Each scene shows the same named points in several views. A view is turned or mirrored, shifted and resized as a whole, has a little noise and may leave points out.
(in the rows, 128 means zero)

Scene 1
View 1
z_822: [116 111 116 136 111 129 102 126 109 143 132 134 133 121 117 133 142 132
 147 113 128 157 122  99 127 133]
z_960: [121 131 115 167 113 123 127 122  86 143 136 121 129 122 104 125 107 148
 135 116 147 165 116 111 141 125]
z_285: [114 116 124 147 106 123 123 120  98 143 133 134 136 131 116 119 131 163
 134 109 130 173 120  92 134 128]
z_931: [125 123 111 166 114 136 121 129  89 149 129 130 130 118  95 125 127 144
 141 114 155 154 126 117 127 128]
z_712: [131 118 121 163 111 113 107 122 109 136 130 117 134 103 105 131 126 116
 141 117 135 147 112 119 145 146]
z_518: [118 127 106 134 113 123 114 122 102 134 144 124 123 146 128 134 116 146
 115 121 132 184 112  96 150 115]
z_591: [133 126  90 145 124 143  93 139 102 141 137 122 115 127 109 151 128 102
 131 129 157 149 125 128 132 118]
z_680: [131 115 118 177 113 137 119 131  94 151 122 132 136 103  85 121 140 137
 150 108 160 139 132 128 120 140]
z_381: [138 120 109 176 115 138 122 134  91 148 126 132 130 116  88 121 137 143
 133 111 171 147 133 133 127 133]
z_17: [134 113 109 149 117 126  84 132 120 137 130 117 127 100 109 148 138  84
 148 123 137 131 117 128 137 143]
z_574: [117 120 135 175 105 113 138 115  88 147 127 128 142 110  98 110 119 167
 147 104 136 161 117 101 136 140]
z_7: [140 110 101 145 117 139  96 138 116 141 131 133 126 124 105 137 156 112
 128 118 157 146 131 129 128 133]
z_705: [138 112 116 157 110 117 110 127 113 137 132 125 133 117 106 124 140 128
 126 113 145 152 120 123 144 142]
z_354: [154 124  99 171 119 128 106 135 106 136 133 116 122 115  94 136 132 105
 115 122 172 142 122 151 146 136]
z_30: [112 114 135 156 103 112 129 115  99 143 128 132 143 118 111 113 127 165
 145 104 122 169 116  89 138 138]
View 2
z_931: [164 154 152 129 105 124 121  54 105 151 145 145  81 100 111 117 143 110
 149 102 153 150  88 109 141 109]
z_960: [172 149 146 128 108 127 121  82  95 166 120 165  66 106 114 111 125 128
 142 119 166 141 102 124 123 115]
z_574: [152 141 147 162 111 108 126  80  79 153  92 165  52  85 105 125 108 145
 171 128 167 135  61 128 157 136]
z_381: [174 166 149 128 100 113 107  47 130 150 148 147  86  94 114 127 151  97
 164  88 155 165  67  86 147 100]
z_354: [183 159 133 114  82 120  66  88 143 178 152 165  98 154 124 118 173  67
 153  83 172 154  78  71 123  71]
z_712: [144 130 136 149  92 124  82 102  83 165 134 156  82 155 112 118 153  94
 158 114 172 114  69 110 143  99]
z_591: [151 147 148 104  93 153  82  73 120 167 188 139 118 166 126 100 185  80
 115 105 152 128 126 113 112  67]
z_30: [122 139 150 166 118 121 118  81  76 141 101 156  69  96 106 120 117 160
 160 149 152 114  73 155 160 124]
z_17: [128 122 139 138  84 136  63  94  86 164 181 135 110 193 119 114 189  59
 145  94 162 102  74 102 141  78]
z_7: [133 159 146 126  93 135  70  63 141 147 175 133 125 145 123 117 187  90
 143 108 145 133  83 103 144  62]
z_680: [155 150 150 143 100 109 112  42  99 142 156 133  84 101 108 127 151  88
 168  84 154 151  52  89 163 110]
z_822: [109 137 155 148 110 140  99  72  90 141 156 132 105 134 114 112 158 125
 137 136 141 106  93 147 150  93]
z_285: [127 152 153 148 117 130 117  74 101 143 115 154  82  95 110 114 128 163
 145 157 144 125  97 156 147 107]
View 3
z_7: [ 99 142  64 133 135 139  90 136 121 158 125 109 105 122 130 144 172 160
 133 142 121 139 133 128 108 115]
z_931: [ 69 125  84 126 113 119 106 147 141 134 129 130 104 132  96 137 145 148
 121 122 123 128 116  90 122  93]
z_518: [ 79 157  78 119 136 126 158 193 113 119  98 144  92 127 118 138 117 116
 128 137  92 123 137 113  90 104]
z_30: [105 138 111 133 117 103 152 176 166  99 119 160 104 118  85 122 136 124
 119 137 129 136 111  93 117 111]
z_712: [110 129  87 125 130 141 130 138 118 138 120 136 109 133 127 137 162 137
 113 132 155 122 116  89 100 112]
z_381: [ 57 123  82 130 111 121  88 139 146 148 129 117 111 138 105 146 152 162
 126 119 134 151 112  88 124  99]
z_960: [ 66 129  90 120 118 121 137 163 131 124 116 143 103 138 102 139 127 131
 116 117 128 122 116  75 109  95]
z_591: [ 93 137  49 119 138 152 101 135  91 159 124 112  96 127 134 145 159 146
 126 135 109  99 143 122 101  98]
z_285: [ 91 146  96 131 120 105 144 182 154 107 114 148 101 120  91 128 129 128
 126 138 109 137 121 106 115 109]
z_574: [ 85 123 115 132 108 102 141 166 168 106 123 157 111 130  80 126 135 133
 113 125 143 140  98  73 123 104]
z_705: [108 141  91 134 132 129 123 151 138 139 113 130 111 127 126 139 165 144
 124 141 144 153 118 106 105 123]
View 4
z_354: [125 140 121 115 114  97 126 154  68 112 102  88 113 121 174 162 127 143
 114 100 130 101 141 125 147  94]
z_30: [138 131 157 104 145 106 154  97 134  95  89 137 130 160 129 119 106  85
 116 145 104 151 177 111 124  78]
z_17: [125 128 116 119  86 109 159 130  52 112  92  99 116 153 163 167  95 100
  97 119 120  97 150 135 136 120]
z_381: [124 122 144 120 133  83 135 132 108 110  93 100 129 126 174 132 146 141
 116 116 126 143 167 109 147  79]
z_7: [133 108 114 123 103 110 157 136  81 117 111  98 134 140 168 157 115 132
 125 118 126 131 152 147 137 108]
z_680: [117 116 149 125 119  79 147 122  96 113  81 102 128 139 178 134 141 123
 100 124 124 140 178 106 147  92]
z_960: [135 148 136 113 146 101 131 105 122  92  93 110 107 130 156 142 112 116
 115 132 105 142 162 108 114  74]
z_591: [134 126  95 130 102 113 152 119  76 108 110  87 109 128 179 176  96 129
 119 121 115 127 145 147 111 107]
z_574: [130 137 165 106 150  92 140 101 132  93  80 127 123 151 142 115 122  95
 106 139 108 147 180  95 130  71]
z_712: [129 143 137 106 118 105 144 124  85 103  89 113 116 151 147 144 103  96
 103 125 114 106 156 118 136  96]
z_518: [156 140 112 111 147 130 144  99 130  88 120 120 112 137 137 151  83 112
 140 138 100 153 146 142  94  81]
z_822: [136 114 126 119 113 115 170 102 102 105  99 118 129 158 150 144  95  95
 116 142 109 146 168 137 118 104]
z_705: [136 130 134 105 124 110 145 135  97 108 102 116 129 146 146 139 113 113
 122 122 121 122 154 128 140  92]
z_285: [143 125 140 110 144 112 155  98 136  96 101 128 129 152 137 127 104 102
 127 144 105 163 169 127 115  81]

Which points are out of place in each view (at most two, in the order of its rows)? Write - if all are in place.
view 1 | z_591
view 2 | z_574
view 3 | z_712, z_705
view 4 | z_354, z_381

Scene 2
View 1
z_820: [134 186 136 144 182 146  94 173 141 149 174  99 147 119 151 166 135 131
 127 135  64 144 137 103  72 176]
z_416: [129 148 144 150 146 154  86 186 155 111 144 108 135 135 118 142 108 127
 153 134  86 159 136 115 106 182]
z_423: [152 167 120 137 161 151  98 170 118 141 142  95 159 111 139 157 141 141
 113 127  78 135 141  99  80 166]
z_268: [151 176  98 137 155 145  84 170 104 177 134 113 183 104 133 162 124 133
 109 132  80 129 163 100  66 149]
z_932: [138 143 121 149 130 156  72 185 131 131 120 116 160 123 104 134  99 130
 145 133  92 149 156 107  98 160]
z_407: [154 154 109 126 142 120 118 151 130 177 134 112 149 110 144 182 100 109
 106 130 129 114 110 152  93 158]
z_803: [ 94 147 122 162 162 150  63 175 140 145 130  92 144  98 107 127  79 131
 155 115  82 127 142 122  79 138]
z_118: [172 124  97 120 111 120 119 152 117 169  96 114 155 109 126 170  87 108
 104 123 161 106 109 164 111 147]
z_660: [176 168 105 120 144 120 124 154 122 187 139 119 161 117 153 195 121 112
  95 138 120 120 123 140  87 165]
z_828: [145 140 122 134 142 131 113 158 139 146 126  98 136 113 134 164 103 117
 121 121 125 119 107 148 101 161]
z_132: [135 130 131 144 134 145  98 173 145 117 119  99 132 123 116 141  98 126
 141 121 114 135 120 134 112 166]
z_557: [142 161 127 138 168 141 112 161 127 136 147  82 140 106 146 160 134 135
 116 119  90 124 118 119  86 169]
z_312: [121 146 120 150 148 149  79 172 134 139 126 101 150 112 116 140  97 130
 142 126  91 132 142 119  88 152]
z_509: [125 144 123 134 153 115 119 147 149 172 133 101 126 102 142 171  78 102
 125 121 135 104  93 174  97 149]
z_219: [106 142 133 137 182 114 132 133 147 154 140  57 105  79 155 164  93 114
 120  97 124  84  64 178  88 143]
View 2
z_820: [145  95 150  97 138  71 176  88 179 109 168 124  99 103 131 139 156 158
 135 156  97 142 109 108 153 110]
z_509: [127 164 138  93 114 134 152 145 156  93 124 150 127 135 126 143 113 155
 145 145 109 149 145 104 132 111]
z_932: [116  99 128 110 127  83 184 110 135  98 147 144 131 114 176 117 130 129
 149 126 103  95 129 131 129  97]
z_660: [127 143 127  90 122 130 149 123 171 132 144 141 145 127 102 147 177 159
 144 121 132 149 138  90 132 109]
z_268: [131  98 145 109 137  93 186 119 167 145 162 150 132 104 134 132 161 140
 134  89 129 131 103 118 124 100]
z_118: [106 161 116 104 108 152 138 157 144 116 119 146 156 142 126 134 131 133
 156  98 138 131 163 103 106 103]
z_407: [125 151 132  94 117 133 149 137 163 114 136 146 138 131 114 145 145 155
 145 127 125 149 143  96 129 109]
z_219: [146 170 166 106 112 132 135 167 181  80 121 125  85 130 106 151  68 149
 141 145 102 189 138  98 126 125]
z_828: [123 139 133 104 117 120 146 132 157  96 133 127 121 129 131 137 118 140
 151 133 113 140 147 105 126 111]
z_803: [138 111 158 109 128  80 198 135 146  86 141 164 106 111 177 123  87 141
 135 137  85 122 105 141 135 104]
z_423: [134  92 147 108 138  78 169 101 174 123 166 117 112 104 134 131 151 139
 141 117 112 133 116 114 131 106]
z_416: [121  98 131 106 128  76 167  89 141  73 148 116 108 115 171 121 123 137
 155 163  86 104 141 125 141 106]
View 3
z_407: [114 144 129 121 132 111  92  86 159 127 115 141 128 143 122 134 143 160
 124 119 138 142 130 104 119 133]
z_820: [141 141 129 127 119 104  96 102 135 140 178 134 115 116 122 133 141 129
 134 137 145 104 131 117  96 152]
z_118: [114 144 128 121 133 125 103  92 150 115  84 146 142 165 114 131 133 175
 111 115 126 163 128  91 130 127]
z_557: [123 159 131 110 113 109  94 109 146 135 142 140 116 128 119 128 128 152
 117 134 133 129 132 109 101 150]
z_932: [152 128 128 148 114 126 121 105 100 119 151 145 130 157 109 128 119 142
 122 131 128 127 132 102 117 148]
z_509: [ 94 136 128 123 111 112  86  90 163 123 113 161 105 150 113 149 138 159
 128 114 132 153 142 104 124 130]
z_268: [142 144 134 126 130 119 107  77 121 143 156 114 140 128 127 105 129 136
 136 133 146 130 122  89 115 147]
z_660: [125 148 128 118 147 106  92  83 163 131 116 127 142 133 127 127 150 157
 125 123 142 134 124 103 114 134]
z_132: [133 136 126 136 106 121 110 120 121 114 134 160 116 161 103 144 120 156
 111 128 120 135 138 112 110 145]
z_219: [ 74 155 130  98  87 106  74 102 173 138 122 166  79 136 111 148 130 162
 122 118 128 158 149 109 112 140]
z_312: [135 132 131 138 105 124 111 100 110 128 153 148 116 149 110 128 120 141
 128 130 131 136 135  99 117 146]
z_423: [146 153 131 119 120 111 106 105 126 137 160 127 126 126 121 118 128 141
 120 140 137 120 124 105  99 154]
z_803: [123 125 134 140  85 128 109  94 102 133 168 155  99 148 108 128 112 131
 139 127 133 142 142  96 124 150]
z_416: [151 127 125 146 109 116 115 121 115 115 162 158 115 151 105 147 127 141
 117 133 125 111 137 123 101 150]
View 4
z_219: [158 214 115  96 114 136  91  55 112 149  72 102 155  82 145 144  75 179
 129 154 143 159 119 115 153 151]
z_509: [143 208 115 109 121 121 131  80 116 165  94 118 150  80 157 135 108 154
 118 174 131 153 113 135 130 152]
z_268: [139 189 163 142 189 108 176 119 147 187 108 125 126 145 103 128 115 156
  83 156 106 191 110 174 151  90]
z_416: [161 200 167 149 137 108 134 147 149 166  49 125 133 143 188 144 171 158
 103 136 103 185 101 147 135 112]
z_312: [148 199 165 132 141  92 145 134 149 170  80 118 142 129 166 132 129 155
  96 143 123 189  84 178 140 103]
z_407: [134 197 118 123 151 124 157  88 122 178 106 127 138 102 128 126 121 149
 109 178 115 155 128 139 129 141]
z_660: [133 193 122 140 175 136 173  93 122 184 113 131 129 110 113 127 129 145
 105 185 103 155 139 130 130 137]
z_828: [143 193 122 123 129 120 134 100 130 170  81 123 141 117 146 128 133 155
 112 155 115 158 123 138 131 139]
z_820: [167 212 181 160 195 134 150 123 133 168  68 118 122 132 143 155 129 175
 104 155  99 199 110 129 163  96]
z_132: [148 188 136 128 115 102 122 125 143 169  62 125 140 135 172 132 153 151
 103 133 117 168 108 150 126 132]
z_557: [153 195 140 134 157 132 130  96 133 169  73 118 131 138 120 139 120 173
 101 144 107 173 129 128 150 120]
z_803: [153 203 172 119 133  86 128 129 154 164  72 109 150 122 170 137 107 165
  94 133 138 198  67 185 149  97]
z_932: [144 186 158 139 139  88 152 148 157 178  74 129 135 151 162 126 155 145
  88 135 110 182  96 179 129 104]

Which points are out of place in each view (at most two, in the order of its rows)? Write - if all are in place.
view 1 | z_557
view 2 | z_509, z_268
view 3 | -
view 4 | z_312
